Each row is a point on a landscape with many valleys, with its height.
From any point a ball rolls to the lowest of the 2 points nearest to it. It stops when none of these is lower. Distance is the straight distance between rows; heights are no part of it.
J_14: [  8  -7 -25  -2 -11  -8   8   7   5  10  -7   6  -5   6 -14  11  15  -7
   2 -17 -23]  height 272
J_51: [-19   3  -6  22   7  20   7  14 -12 -15  -9   8  -8 -14  10  11  21  16
  -3  -3  24]  height 441
J_711: [ 23 -18 -11  -5 -13 -10  -7   8   8  12   5  -3  -5  15  -8  -1  -1  -8
   3  10   2]  height 391
J_309: [ -8   9  -4 -18   0  12  16  17  -2  -2   5  14   1  14   6   4  18   7
  18 -11 -12]  height 594
J_744: [  1  -1 -21 -14  -4   0   5  17  -6  13  -9  13 -13   2   7   5  -2 -11
  11 -20 -38]  height 213
J_920: [ 18 -15 -14  -2  -1 -17  -2  -4  12  15  -6  -5   6  -1 -16  -6  11  -7
 -10   5   0]  height 401
J_148: [-13   8  -8  -4   4  25  17  20 -25   3   8  11  -2   1   4  15   1   8
  16 -17 -20]  height 750
J_825: [-18  19   1  -8   3  20   9   2 -12   1  15  -5   9  17  -1   9  -8  10
   7  11  -4]  height 508
J_201: [ -5   2  -9  -3   1   0  13   2   6   0 -14   6  -7  -1  -9   8  21  14
  -3 -25  -5]  height 465
J_527: [ -2   9 -16   0  -3   7   7   5   3  -7   2  16 -12  15   0  16  14   9
   7 -23 -11]  height 177
J_379: [ 11  -1  -8 -21 -22 -16 -25   0   4  14   4 -16   4  -4  -4   0  -2   3
   0   0 -11]  height 292
J_761: [ -4   0  -2 -31  -4   4  -8  23 -18   8  14  -5   3   7  10  -6 -19  -4
  17  10 -23]  height 203
J_854: [ 11  -6  20   2 -16 -23 -41  -1  -1   9  15  -6  14 -21   1 -12 -14  -9
  -2  10  29]  height 452
J_600: [  5  -7 -10  20  15   6  -2 -13  -4   1  -4  -1  -9 -17  -9   7  -8   7
 -13 -14   3]  height 426
J_305: [ 12 -14   7  -9  -6  -7  23   6  -9  -5  -4   6  -6   4  -1  -7  12 -10
  12 -15 -19]  height 310
J_480: [ -9   5  -8  19  -1  12  11   1   9 -10 -16   6 -15  -2   1  19  24  16
  -8 -20  10]  height 309
J_302: [  7   7 -21  -7 -10   5  -1   6  14  -5   5   8 -10  21   2  15   9   2
   6 -13 -10]  height 271
J_31: [  4   1   6  26  -3 -21 -21 -22  11   2  -5  -1  12  -6 -11  -9 -17 -21
 -18  10  14]  height 282
J_320: [ -5  -3  -7  31   7  10   5  -7  10  -7  -4   1 -16  -2   5   7  11   0
 -12   3  15]  height 370
J_731: [-20  15   2  19  19  29  10  -5   8  -6   2   5  10   2   6  12  -8  15
 -10  14  15]  height 462
J_80: [  4   0   6 -27  -8  -4  19  16  -6 -12  -5  -5   1   5  14 -11   2  -8
  23 -10 -29]  height 237
J_647: [  4   6   5 -34 -20 -13 -15  -4   0   4   2 -17   2  -4   2  -9   3   2
   2  -1  -9]  height 276
J_423: [-12  12 -10  12  -9  27   9  10 -17 -11  -2  12 -13   0   5  23   1  19
  11 -29 -10]  height 453
J_784: [  8 -19   4   9  -1 -27   5  -5   6  10  -3   0   6  -7 -18 -13   7 -16
 -16  17   6]  height 322
J_103: [-16  11  -3  29  21  38   3   3   7 -15 -12   5   9 -20  14  17   5  18
 -17   4  17]  height 402
J_785: [ 14 -16   6 -20  -1 -14  -7   8  -2   9   9  -2   4   4  -4 -14  -6  -3
   3  15  10]  height 610
J_714: [ 12 -25  -6  16  -5 -19  12   1   2   4   0   5  -6  -1 -21  -1  11 -19
 -13  12   4]  height 301
J_218: [  7  -1 -23   3 -14  -6   2   0  16   4  -5  -1 -13  13 -10  19  11  -3
  -5 -17 -17]  height 300
J_521: [ -1   5   9  18   9  -8  -9 -21  13   3  -5   2   7   0   2 -12 -12   0
 -11  11  19]  height 295
J_827: [ -2   1  -9  10   0  -1  14 -11   9   2 -19  -1  -7  -5 -12  10  25   7
 -13 -20  -3]  height 443
J_53: [  7  -2  -5 -13  -2   1   1   3   3   4   6   1  -7  13  -2   0   4   1
  10 -10 -14]  height 210
J_241: [  4  -8 -17  19   1  -9   8  -5   3   4  -9  -2  -7  -8 -18  10  22  -3
 -14 -14  -5]  height 428
J_2: [ -2  -5   6   8  -4   1  15 -12   3  -4  -2   3 -14   9  -2  -1  10  -2
  -5  -1   7]  height 158
J_239: [-11   9  16 -33 -14   0  -1  10 -18  -5  19 -17  11   4  10  -8 -10   0
  15  15  -6]  height 165
J_769: [ -4  -6  17   0  15  -2  23  -6  -9  -5  -5   4 -10  -7  -6  -8   5   3
   0  -7   6]  height 826
J_669: [  5  -2 -15 -15 -10  -8   9  13   2  10  -8   8  -9   7  -7   6  10  -7
   5 -24 -34]  height 243
J_502: [-17  16  -1 -17  -1  14  19  20 -11  -2  -2  17  -1   6   8   8   8   7
  20 -24 -32]  height 555
J_519: [  0   2  12 -19  -4  -2  17  -3  -6  -5  -5  -4  -6   6  -2  -3   0   1
  11 -12 -24]  height 257
J_740: [  7  -4  -3  10 -14 -27 -20 -16  15  11  -6 -11  15  -7 -12  -7   2 -11
 -20  12   6]  height 351
J_452: [ 12 -14   1 -17 -15 -16  15   8  -8   0  -7  -4  -3   1  -5  -4  -5 -19
  11 -10 -43]  height 209
J_441: [ 12 -16  11  -6  -4 -30   3  -6   2   5  -2  -8   7  -6 -16 -15   0 -14
 -11  13  -2]  height 334
J_949: [ 11 -15 -21  12   1 -12   7  -6   7  11  -6  -5   3  -2 -21   9   9  -6
 -14   1  -8]  height 414
J_99: [  2   1  -3 -34 -23  -9 -16  12  -3   9  -3 -11  -7   0  16  -2 -10  -9
  11   0 -33]  height 319
J_401: [ -9  10  -8  11  -6  18   8   6   7  -8 -10  11 -13   5  -1  22  16  17
   1 -29  -6]  height 265
J_164: [  5  -4   4 -13  -6  -5  26  18 -14 -10  -5   7  -1   4   6  -8  10  -9
  24 -20 -29]  height 270
J_795: [-21  12   3  -2   2  21  27  16 -31  -4   9   9   7   9   1  11   5   6
  20  -8 -14]  height 736
J_268: [ 17 -10  -1  -1 -15 -16  -8 -10   4   6   3 -12   4   5 -12  -4 -10  -8
  -7   6  -5]  height 358
J_553: [-23  21   4  14  12  20   8  -1   0   1   7  -3  17   8   3  12  -8  10
 -11  26  15]  height 494
J_162: [-19   1  15   8  18  13  28   1 -17  -2   2   8  -3  -5  -2   1   3   7
  -1   9  15]  height 852
J_414: [ 17  -7   8  -4 -10 -16 -40  -6   1  12  10  -9  19 -17  -7  -9 -18  -5
  -6   5  15]  height 460
J_717: [  0  -5   5  10  19   2   5 -18  -5   3  -7   6   0 -10  -9  -2 -10   7
  -6 -12   4]  height 383
J_551: [  5  10 -11  -2 -10  -9  -4 -13  16   6  -4  -8  -8  11  -8  11   4   1
 -10 -14 -13]  height 337
J_216: [ -3  18   4  32  11  -4 -20 -22  28   2 -20   3  17 -13  10 -12 -14 -20
  -9   9  19]  height 396
J_186: [  1   6   7  16   8 -16 -31  -2  10   2   5  10  11  -8   6 -18 -18 -15
  -9  22  31]  height 658
J_445: [-13   8  -5  14   8  21  10   3  10 -11  -2   9  -6   9   9  11  14  13
  -4   2  15]  height 389
J_933: [  3   8 -21  14  12  21   2  -8  15 -14  -3  -1  -7   1   2  18   5  13
 -15 -15   0]  height 399
J_68: [ 14 -16   3   4  11 -19   2  -6   5   8   0   5  -2  -2 -10 -16   0 -11
  -9  11  16]  height 339
J_829: [ 13   2  -9  16  17  -1 -26  -6  17   2   5   0  18  -5   6 -11 -10 -10
 -10  17  25]  height 459
J_823: [  5   6 -21 -22   0   3 -14  10   9   4  13  -4   1  12   4   6   1  10
   4   5   0]  height 377
J_749: [ 11 -12   9   2 -20 -20 -16   0   2   0  10   0  -7   9  -1  -9  -8 -12
  -4  22  19]  height 425
J_377: [ -8   3  -2  30  14  -1   6 -16  18   1 -22   2  -3 -14   0  -3  14  -1
 -15   3   9]  height 303
J_340: [  5  -7  19  -5  -1 -28  12 -13   4   3  -9  -7   7  -7  -9 -19   7 -11
  -9   6   5]  height 345
J_546: [ -4   2  -5  -2  25   9  -1   1 -12   4  17   6   9   5  -4   5 -16   4
   0  11   9]  height 261
J_15: [  3   8  -7  27  30  25  -7 -14  13 -14  -2  -1  12  -8  10   4  -7   2
 -16   4   9]  height 415
J_94: [-3  0  8 -1  1  4 17  3 -7 -9 11  5 -7 15  3 -2  5 -2 12  9  9]  height 670
J_303: [  7  -4  15  10  -3 -26 -34   1  10   9  -1   4  10 -11   1 -18 -14 -17
  -8  19  27]  height 663
J_282: [  5 -11   7  -6  15  -2  21   6 -18   0   2  11  -8  -8  -5  -6   9   0
   7  -6   1]  height 814
J_790: [  6  -1 -17  29  21  19  -6 -11  13 -16  -3  -2  -2 -13   6   7   0  -1
 -18  -6   4]  height 446
J_101: [  6  -6  30  -8 -16 -15 -32   1  -7  -1  20  -8  11 -20  -1 -13 -13  -6
  -2  12  24]  height 445
J_870: [  0  -1  -8  -4   3   7  17  16 -12  -6   8  15  -4  14   3   5  13   5
  15  -9  -5]  height 620
J_37: [-11  17   9  11   7  -6 -27 -19  14   4  -6  -2  28  -4  11 -10  -7  -1
  -3  15  29]  height 433
J_766: [ -1 -10  -5  -3  14  13  14  16 -22  -3   5  12 -10  -7  -2   0  12   9
  13 -13   7]  height 799
J_273: [ -1   3  -9 -13  16   8  -3   2  -8  11  14   1   7   6  -4   1 -19   7
   5   4  -8]  height 274
J_609: [ 21  -7  -6  -4  -9 -17 -33 -10   7  16   6 -14  15  -6  -3  -8 -11   0
  -5   3   8]  height 466
J_81: [ -2  11   3  42  18  -5 -17 -13  25  -7 -13   5   7 -13   6 -12 -14 -24
 -10  18  14]  height 382
J_900: [-10   8 -15  16   4  28   8  11  -1 -16   5   7  -8   8  10  20  12  13
   1  -7   8]  height 432
J_36: [-11  -1  12  22  15  -1  15 -14   9   7 -19   7  -9 -16  -4  -7  15   6
 -11   1  15]  height 279
J_301: [  2  -1 -20  -9  14  12   6  14 -12  11   2  11 -14  -1   1   9  -9   3
  12 -13 -19]  height 305
J_660: [  2   2 -25  -5  -2   7   1  16 -12   7  -4  14 -16  -2   5  12   4   2
  13 -27 -23]  height 253
J_161: [  9 -11 -16  13   3   7   3  -3  -3  -2   2  -2 -16   3  -8  16  -8  -3
  -2 -14 -12]  height 400
J_885: [ 15 -14   7 -24 -32 -24 -12   5  -2   8  -2 -25   9 -14  -7  -4   0 -10
   1   3 -22]  height 335
J_813: [ -8   5  15 -32   3   1  12   4 -10  -4   6  -8   6   8   5  -7 -12   1
  15   2 -18]  height 163
J_244: [ 14 -17 -16  10   7  -1   8   4   4   7  -2   9 -13  -2  -8   3  15  -4
  -2  -1  10]  height 251
J_882: [ -8  10   0  29  26  34  -4 -13  12 -12 -12   4  13 -15  15  10  -2  15
 -15   2  14]  height 379
J_246: [-20  18   9  22  26   2 -10  -4  10   3   1  13  18  -7   8 -17  -9 -10
  -4  28  26]  height 637
J_185: [  3  -2  16  -7 -18 -17  11  -5   8  -7  -5  -7  -6  14  -1  -9  17 -12
  -2   9   2]  height 302
J_9: [ 16  -4 -15  -7  -2  -6 -18  -6   7  10   5  -6   0   3  -9  -1 -13   1
  -3   1  -7]  height 381
J_675: [ -8  24  -2   8  12   5 -25 -17  19   1  -1  -7  25   0  15  -8  -6   9
  -6  12  22]  height 454
J_145: [  2  11 -16   1   4  15  -3  -2  17  -9   3   4  -5  13   3  15   9   8
  -4  -8  -3]  height 346
J_113: [ -4   7 -22   9   2  24   9  11  -4 -10  15   8 -12  14   6  23   4   8
   9 -12  -1]  height 477
J_58: [ -9  11   8 -40  -3  -6   4   7  -9  -4  -2  -8   2   2  14  -6 -12  -4
  17  -2 -33]  height 194
J_41: [ 16  -8   2   9   7 -18 -18  -4   8   9   3   5   6  -4 -11 -14 -13 -13
 -15  14  19]  height 356
J_815: [ 10 -10  10 -26 -16 -21   7   5  -5  -5  -8 -19  -1   0   2  -8 -12 -17
   8  -2 -36]  height 230
J_886: [  2  -5  -9 -21  -2  -1   2  10  -8   9   3   8 -10   9   5   0 -12  -1
  14  -6 -26]  height 139
J_532: [-3  3 -5  9 26  5 -3 -1  0  3 12  5  9  0  1 -2 -9 -2 -6 19 21]  height 189
J_220: [ 20 -10 -13  10   5   3 -16   4   9  -2  12  -1  -3   7   2  -1  -9 -10
  -5  19  15]  height 429
J_251: [ -3  -7   0  33   5  -9  11 -19   2   0 -11  -1  -5 -12 -18   7   7  -7
 -22  -2   4]  height 193
J_61: [ 23 -22   5   5  -7 -28 -22   4   9  15   2  -4  12  -5 -11 -15 -13 -12
 -10  18  16]  height 366
J_973: [-19  12  22  12  13  -2   5 -11  10   3  -7   8   5  -4   6 -14   3   5
  -2  16  21]  height 606
J_222: [-18  14  -1 -13   2  20  19  10  -6   0 -10  15  -5  -3   1   9   9  16
   9 -26 -19]  height 530
J_5: [  8  -1  -8   5   5 -12  -1 -14  13   8  -6  -7   2   2  -9  -6  10  -2
 -12   1   5]  height 387
J_349: [  5  -2   7 -34  -2  -6   8  19 -11 -11  -5 -12   1  -3  18 -10 -13 -13
  20  -2 -31]  height 215
J_22: [-21  10  -6  22  19  41  10  11  -5 -10  -4   2   6 -11  11  23  11  20
 -10   6  17]  height 421
J_863: [ 17 -22  23 -19 -10 -24  -8   9  -4   3   9  -8   7  -8  -7 -19 -15 -10
   0  15   8]  height 614
J_741: [ 18 -11  -6  -2  -6 -10 -15   2   8   1   9   0  -7  11   1  -3  -5  -4
  -1  17  17]  height 410
J_144: [-18  17   5   2  11  15  13   1 -11   1  15  -3  15  13  -3   7  -7   9
  -4  16  11]  height 528
J_869: [-15  -6  21  16  17   1  20  -2 -10  -3   1  12 -10 -10  -3 -10   3  -1
  -1   8  17]  height 839
J_178: [  5 -11 -11  14  23   4   2  -1   0   3   6   7  -1  -9   1  -5  -2   2
  -6   8  17]  height 245
J_800: [ -5   0   7  -9  -6   2  20   0  -9  -2 -10   5 -12   3   0   3   3  -1
  11 -26 -35]  height 307
J_173: [ 18  -8 -11  17   3  -8 -27  -6  19  -3   5  -5   6  -2   4  -5 -13 -14
 -14  20  17]  height 447
J_343: [-16   8 -19   2  13  24  10  17 -19  -3   7   9  -1  -1  -1  18   4  14
   8 -18  -7]  height 765
J_119: [ 12 -13   4 -33 -33 -15 -16  16  -3  11  -4 -18   1 -10   7  -5  -7  -9
   6   1 -30]  height 328
J_860: [ 11   2 -16 -24 -23  -6  -9  16   3   4   4   1  -5  17  10   2   4  -2
  22  -5 -18]  height 326
J_338: [  4   3  -2  34  16   5 -11 -20  20  -5  -9   0   4  -6   6  -5  -8 -12
 -15   7  14]  height 357
J_438: [  1   2   9 -36 -14  -2 -12  19 -15   1  21 -12   7  -1  12  -5 -14  -2
  19   9 -17]  height 186
J_723: [  9  -7 -22   2  17  12  -7   8  -2   1  15   1  -4   4   1   9 -11   4
   2   5   3]  height 563
J_792: [ 10  -7  20  -8 -17 -19 -25  -2  -3  -2  16  -9   2  -1   0 -11 -18  -5
  -2  18  20]  height 436
J_598: [ 13 -20  -9  -7 -13 -14  20   5  -6   9 -12  -2   1   0 -12   4   6 -16
   7 -11 -40]  height 235
J_39: [ 14 -11  -1  -5   9  -9 -25   7   1   8  14   5  11  -2  -2  -6 -20  -1
  -3  19  20]  height 599
J_806: [ -5   9  -3 -10  -4   5  10  -3  -1   7 -11   2 -17   3  -4  11   1   4
   8 -27 -28]  height 349
J_866: [ -8   2 -12  19  -6  12   3  11  -7 -14 -17   3 -15 -13  -3  16  24  14
  -8 -28  13]  height 338
J_460: [  2  -8  -5  33  15  -9   1 -15   9   1  -5   1  -4 -13 -11  -3  -2 -13
 -16   3  11]  height 229
J_966: [ -6   5   4  -2   7   6   9 -12   2   1   1   2  -6   6  -1   1   2   8
  -4   0   6]  height 241
J_738: [-14  21  -1 -29 -11   4  -5   8 -10   3   9  -3  -2  15  10   5  -8   3
  16   2 -22]  height 458
J_837: [  9  -9  13 -33 -24  -7 -10  21 -11  -2   7 -14   1   0  12  -9 -18  -9
  21   4 -25]  height 198
J_578: [-10  12   6  13  21  -6 -18   0   6   4  11   7  19  -7   6 -15 -17  -9
  -6  28  30]  height 649
J_260: [ 10   0 -25   0   8  14   0  10  -2  -4  14   4  -9  14   3  16  -6   4
   8  -6  -9]  height 529
J_868: [ -4  17 -11 -21  -7   3 -25   8   3   7  15 -11  11   7   8   5  -4  14
   5   8   0]  height 344
J_174: [ 10  -9  -8 -28 -20  -6 -20  13   1  13   2  -9  -1   3   0  -4  -5  -1
   8   6 -15]  height 306
J_633: [ -6  11   2 -30 -17   1 -21   9  -6   2  12 -12   4   6   8   1   1  12
  10   9  -5]  height 315
J_262: [  9  -6 -15  23  -5   7   7   1  -3  -8  -2   3 -19  -1  -6  20  11  -1
  -4 -19  -4]  height 350
J_294: [  9 -11  24  -9 -23 -31 -12  -7   3   0   7 -16   8 -10  -6 -14   3 -13
  -7  13   8]  height 330
J_90: [-11  16   2 -16  -8   9   3  -6   5   4  -7   2  -9  17   6  10  -6  12
   8 -17 -24]  height 397
J_3: [-10  12   2  25  17  25  -2 -18  20  -5 -17   4   6  -7   8  11   4  17
 -16   0   8]  height 352
J_499: [-12  11  -1  -7   8  13  11   1   4   3  -9  12  -1   4  -3  11  12  20
   0 -17  -7]  height 497
J_658: [ -7 -10  11  21  -4  -2  21  -8 -12  -5 -18  -1 -14 -13 -11   3  16   4
  -9 -16   2]  height 202
J_269: [ -2   2  26 -26 -13  -7  -1   2 -11 -11  17 -11   6   5   4 -11  -8  -3
   8  11   3]  height 188
J_996: [  4  -1  16   1 -21 -33 -21 -15   5   4  -2 -14  14 -12 -10 -11  -2 -13
 -13  14  11]  height 340
J_247: [ -8  -1  15   2  11 -11  12 -15  10   7 -11   4   1  -7  -2 -19  17  -4
  -6  12  11]  height 384
J_125: [-20   5  -6  19  -7  19   7  15 -21 -17 -11   8 -11  -3   8  15  23  22
   5 -15  21]  height 413
J_992: [ 26 -28  -8  -3 -16 -16 -10  13   6  19   1  -8   3   5 -15  -3 -10  -9
  -3  11   0]  height 380
J_149: [ 14 -11 -16   2  -1  -3  -2  -6   2   4   4  -2  -7   6 -11   5  -9  -5
  -2  -4  -9]  height 409
J_605: [  4  -8 -17  26  15  19   0  -6  -1 -13  -6  -2 -12 -18   1  15  -1   9
 -14 -15   4]  height 455
J_893: [-13  13  13 -24  -6   5   2   1  -4  -1  12  -7   8  12   3  -2   2  11
   7  10   2]  height 72
J_44: [  1  -4 -13   9 -12   2  11  13 -16  -8  -2  13 -15   0   2   9  18   4
  16 -30 -16]  height 354
J_987: [ -4  10   2  27  16  10  -4 -21  16   1 -15   4   5  -9   4   0   4   6
 -14   5  12]  height 325
J_470: [  2   7   5 -32 -21  -6 -26   2  -1   5  14 -19   6  -8  12   0   1   8
  10   0  -6]  height 293
J_739: [ 18 -16  12 -34 -14 -17  -1  13  -5   1  -8 -20   9  -6  -3 -15 -13 -10
   7   1 -23]  height 242
J_936: [ -5   2  17   2 -11   2  18 -12  -1 -10  -3   6 -16  15   0   3   6   1
   6  -8  -3]  height 67
J_227: [-21  14  11  23  24   8   2 -10   4   1  -7  12   9 -11   4  -9  -4   3
  -6  20  24]  height 622
J_835: [-16  17  21 -31 -15   3  -8   4 -13  -3  17 -19  17   0   6  -1  -5  11
   8  11   3]  height 135
J_728: [-15  14  11  -8  11   5   3  -6  -9   1  14  -4  16  10  -2  -5 -12   9
   1  19  19]  height 559
J_357: [  0  -4   0  10 -16  -3  21  -8 -10  -4  -4   1 -15   9  -9  11   7  -3
   2 -21 -21]  height 234
J_407: [-13  15   7   5  20  14   4 -14   6   6  -1   1  15  -1   3  -1  -4  18
  -8   6  14]  height 516
J_584: [-18   9  13   8  18  18  14 -11  -5   5  -6   4  12  -4   1   8  -4  25
  -2   9   9]  height 545
J_624: [-11  19  -2 -25  -7   8  14  24  -9  -2   7  15   6  15  12   3   8  -1
  21 -11 -27]  height 573
J_288: [  6  -1  10 -36 -12 -11  -1   8  -2  -6  -3 -16   5  -1   6 -11   4  -2
  10   0 -15]  height 260
J_722: [ -8   4 -12  18  -8  15   6  12 -16 -17  -7  11 -15  -2   7  15  22  13
   7 -27   9]  height 374
J_210: [-13   6  19   0  10   1   1 -11   3   4   4   3   8   7  -1 -14  -8   4
  -2  18  20]  height 586
J_883: [  6  -2  -7 -23   4   3 -14   8 -13  11  13  -3   1   4  -2  -3 -22   2
   9   7 -18]  height 231
J_204: [  4  -2   0  41  12 -16  -8 -21  12   4  -6   2   4 -12  -9  -5 -12 -21
 -23   8  12]  height 256
J_324: [-13  19   7 -21 -16   6   7   1  -3  -8   1  -1  -5  21   8   5  -4   5
  19  -9 -22]  height 434
J_129: [ 11 -14  -7   7 -11 -13  19  -1  -6   3  -4  -2  -8   6 -16   7   8 -13
   0 -11 -24]  height 275
J_858: [-17   6   8  -2  -1  19  26  11 -19 -11   7   9  -1  14   8  10  10  10
  18  -7   0]  height 719
J_737: [-10  -4 -13   5  20  17   9  10 -24  -4   7   6  -5  -3   1  10   5  11
   4  -8   6]  height 782
J_459: [  9 -13  20 -14 -22 -22   3  -6   6  -7  -1 -17   3   1  -8 -13  10 -14
  -5   8  -1]  height 320
J_683: [ 15 -14  10 -19 -17 -16 -19   3  -5  11   8 -13   0  -8  -7 -10 -24  -7
   4   5 -12]  height 222
J_179: [  0  10  -7  24  28  10 -21  -8  18  -4  -1  10  21  -9  12 -11 -14 -11
 -12  19  22]  height 470
J_225: [ -4   0 -16  25  30  20   0   1   5  -7 -10   5   0 -23   9   3  14   9
 -15  -3  17]  height 473
J_503: [-19   6   8   7   2  18  20   6 -10 -10   7  13  -6  16   4   4  14   7
  10   8  11]  height 696
J_390: [-12   8  -1   9   7  25  12  -2 -11  -6  -4   6 -13   3   0  21  -4  19
   4 -20  -8]  height 493
J_838: [ 16 -12  20 -34 -14 -17  -4   6   0  -5   1 -21   8 -13   1 -16  -3  -6
   6   7  -5]  height 248
J_134: [ 12  -6 -12  -7  12   5 -18   9   1   6  17   1   5   5  -3  -4 -20   2
   1  15   7]  height 587
J_509: [ 15 -19   5 -12 -27 -23 -15  -2   1   8   6 -23   7  -2 -17  -3  -8 -10
  -7   9 -12]  height 342
J_69: [  0   1  30 -16 -12 -14  -5 -11   0  -9   7  -9   2   2   2 -18 -10  -3
   1  10   4]  height 208
J_718: [  2   2  12   4  15  -4  -3 -24   3   6  -3   1   6  -4  -6 -10 -10   2
  -9   0   7]  height 336
J_323: [ -8  12  -6  23  33  16 -11 -16  12  -5  -9   6  21 -11  10  -3  -8  -2
 -11   7  19]  height 448
J_6: [ -3  -4  14   5  -1 -17  12 -16  10   3 -12  -1   2  -2 -10 -11  21  -5
 -14   2   3]  height 364
J_395: [ -4  -2  17 -18   4  -5  13  -6  -5  -3   0  -3   0   4  -1  -9  -5   0
   6  -2  -6]  height 212
J_543: [-14   3  -8  26  20  16   6   6   5  -8  -9   8 -11 -17   9   6  18  11
  -9   1  23]  height 461
J_645: [ 23 -22   0  -5 -18 -19 -27   8   4  19   9 -10   5  -1 -11  -6 -17  -6
  -7  17  12]  height 372
J_980: [-12  -1  20  13  -3   4  28  -8  -7  -5 -19   7 -15  -4  -5   3  18  11
  -3 -15   1]  height 250
J_56: [ 11 -21 -14  23   6  -8  10   6   1  -1  -3   6 -12  -6 -10   1  12 -15
 -12   6   8]  height 277
J_229: [ -8   5 -10   7  -8  15  10  12 -19  -8  -3  16 -16  -1   2  14   5  10
  16 -36 -19]  height 408
J_420: [-17  17  -2  22  16  26   5  -1  13  -9  -2   9   2   2  14   9   8   6
  -5  17  21]  height 430
J_345: [ -6   9   0 -16  -5   3   3  -4   0   0   8   0  -2  19   3   2   4   8
  12   2  -4]  height 154
J_778: [ 13 -15   2 -20  -4 -10 -23  13  -2  11  13  -5  11  -6  -1 -11 -13   2
   2  19  19]  height 605
J_122: [ -4   4  27  -3  -4 -17 -13 -20  -2   1   4  -1   7   0  -3 -17 -14  -2
  -5  12  14]  height 233
J_788: [  1   1 -12 -27  -7   2   3  20  -9   8  -8  11  -5   6  14  -6  -3  -9
  20 -12 -37]  height 181
J_88: [  1  -2  10   6 -14   5  23  -5 -10 -12  -4   8 -14  14   2   3   7  -2
  13 -19 -16]  height 159
J_654: [ -6   2  -3  18  10  15   9 -14   6  -5   0   2 -11   2   1   7  -2  10
  -8  -5  10]  height 321
J_380: [ -5   7  -8  22  13  30   0 -11  13 -15 -14  -1  -3 -10   9  18   0  17
 -18 -13   6]  height 386
J_46: [-10  -7   5  17   7   4  17  -4  -9  -1 -18   5 -13 -18  -4  -2  19   7
 -10  -7  16]  height 244
J_228: [  9   0   0   3  -5 -17 -19 -22  14   6  -2  -8  10   1  -2  -7   3  -2
 -10   6  11]  height 365
J_131: [  6  -5 -18   8 -14  -2  13   8  -2   2  -8   6 -14   0  -8  16  21  -4
   5 -27 -15]  height 304
J_617: [ 12 -17  11 -28 -21  -8 -14  19 -13   5   7 -11  -6   0  -1 -10 -26  -7
  12   6 -12]  height 211
J_818: [  6 -10  -2  -3  -1   4  13  12 -10  -7  10  13  -9  17   2  -2  11  -9
  19   1   7]  height 648
J_231: [ 14  -2  -1 -26 -32  -9  -1  15   1  -2  -2  -5  -2  14  11  -6   7 -10
  20  -6 -24]  height 308
J_279: [ 17  -8   7 -22 -34 -16  -2   9   0  -6   2 -16  -3   8   3  -5   8 -13
  12   1 -12]  height 294
J_341: [ -6 -11  10  29   2  -2  15 -21  -6   1 -15   1 -11 -14 -18   0   3   2
 -12  -9   7]  height 147
J_575: [-15  20   3   6  18  10  -9 -16  12   5   1  -1  26   2   8  -3  -1  10
  -9  10  24]  height 483
J_650: [-13   8   4 -23  10  10  14  12 -17   4   9  -3   6   8  -2  -4 -10   8
  15   4 -13]  height 114
J_127: [  4  -9 -18  27  -1   6   6  -1   6 -12  -6   4 -22   1  -3  13  14  -6
  -9  -2  10]  height 385
J_152: [  9 -13 -20  14  18   8   1   7  -2  -2   3   5 -14  -9  -2   7   8   0
  -6  -5  14]  height 214
J_957: [-23  26  -1 -23  -2  11   8  11 -10   3  12  -2  13  19   6   8  -8  11
  13   4 -18]  height 480
J_712: [ -2  14   5  21   0 -12 -27 -26  20   3 -13  -4  21  -6   6 -13  -9 -11
 -11   6  22]  height 412
J_422: [  9  -3  16 -24 -21 -13   7   6   2 -11   3 -13  -2  13   7 -11  13  -6
   8   3   1]  height 278
J_242: [ -6  10  21  11  -7 -14 -14 -26  14   3  -6  -5   5   0   1 -12 -11  -4
 -11  13  16]  height 263

Call two points neighbours if one is among the 2 nearest of the other. Go from one point of each pair to the other, from neighbour to neighbour, staying as low as possible. Name the highest point that can't be avoided.
J_452, J_784 | J_509
J_784, J_262 | J_127
J_341, J_527 | J_933
J_422, J_452 | J_860
J_445, J_650 | J_144
J_152, J_532 | J_178
J_452, J_936 | J_129
J_893, J_886 | J_53

For each start below, name the point where the ball stops.
J_149 | J_452
J_605 | J_893
J_825 | J_650
J_94 | J_422
J_869 | J_422
J_162 | J_422
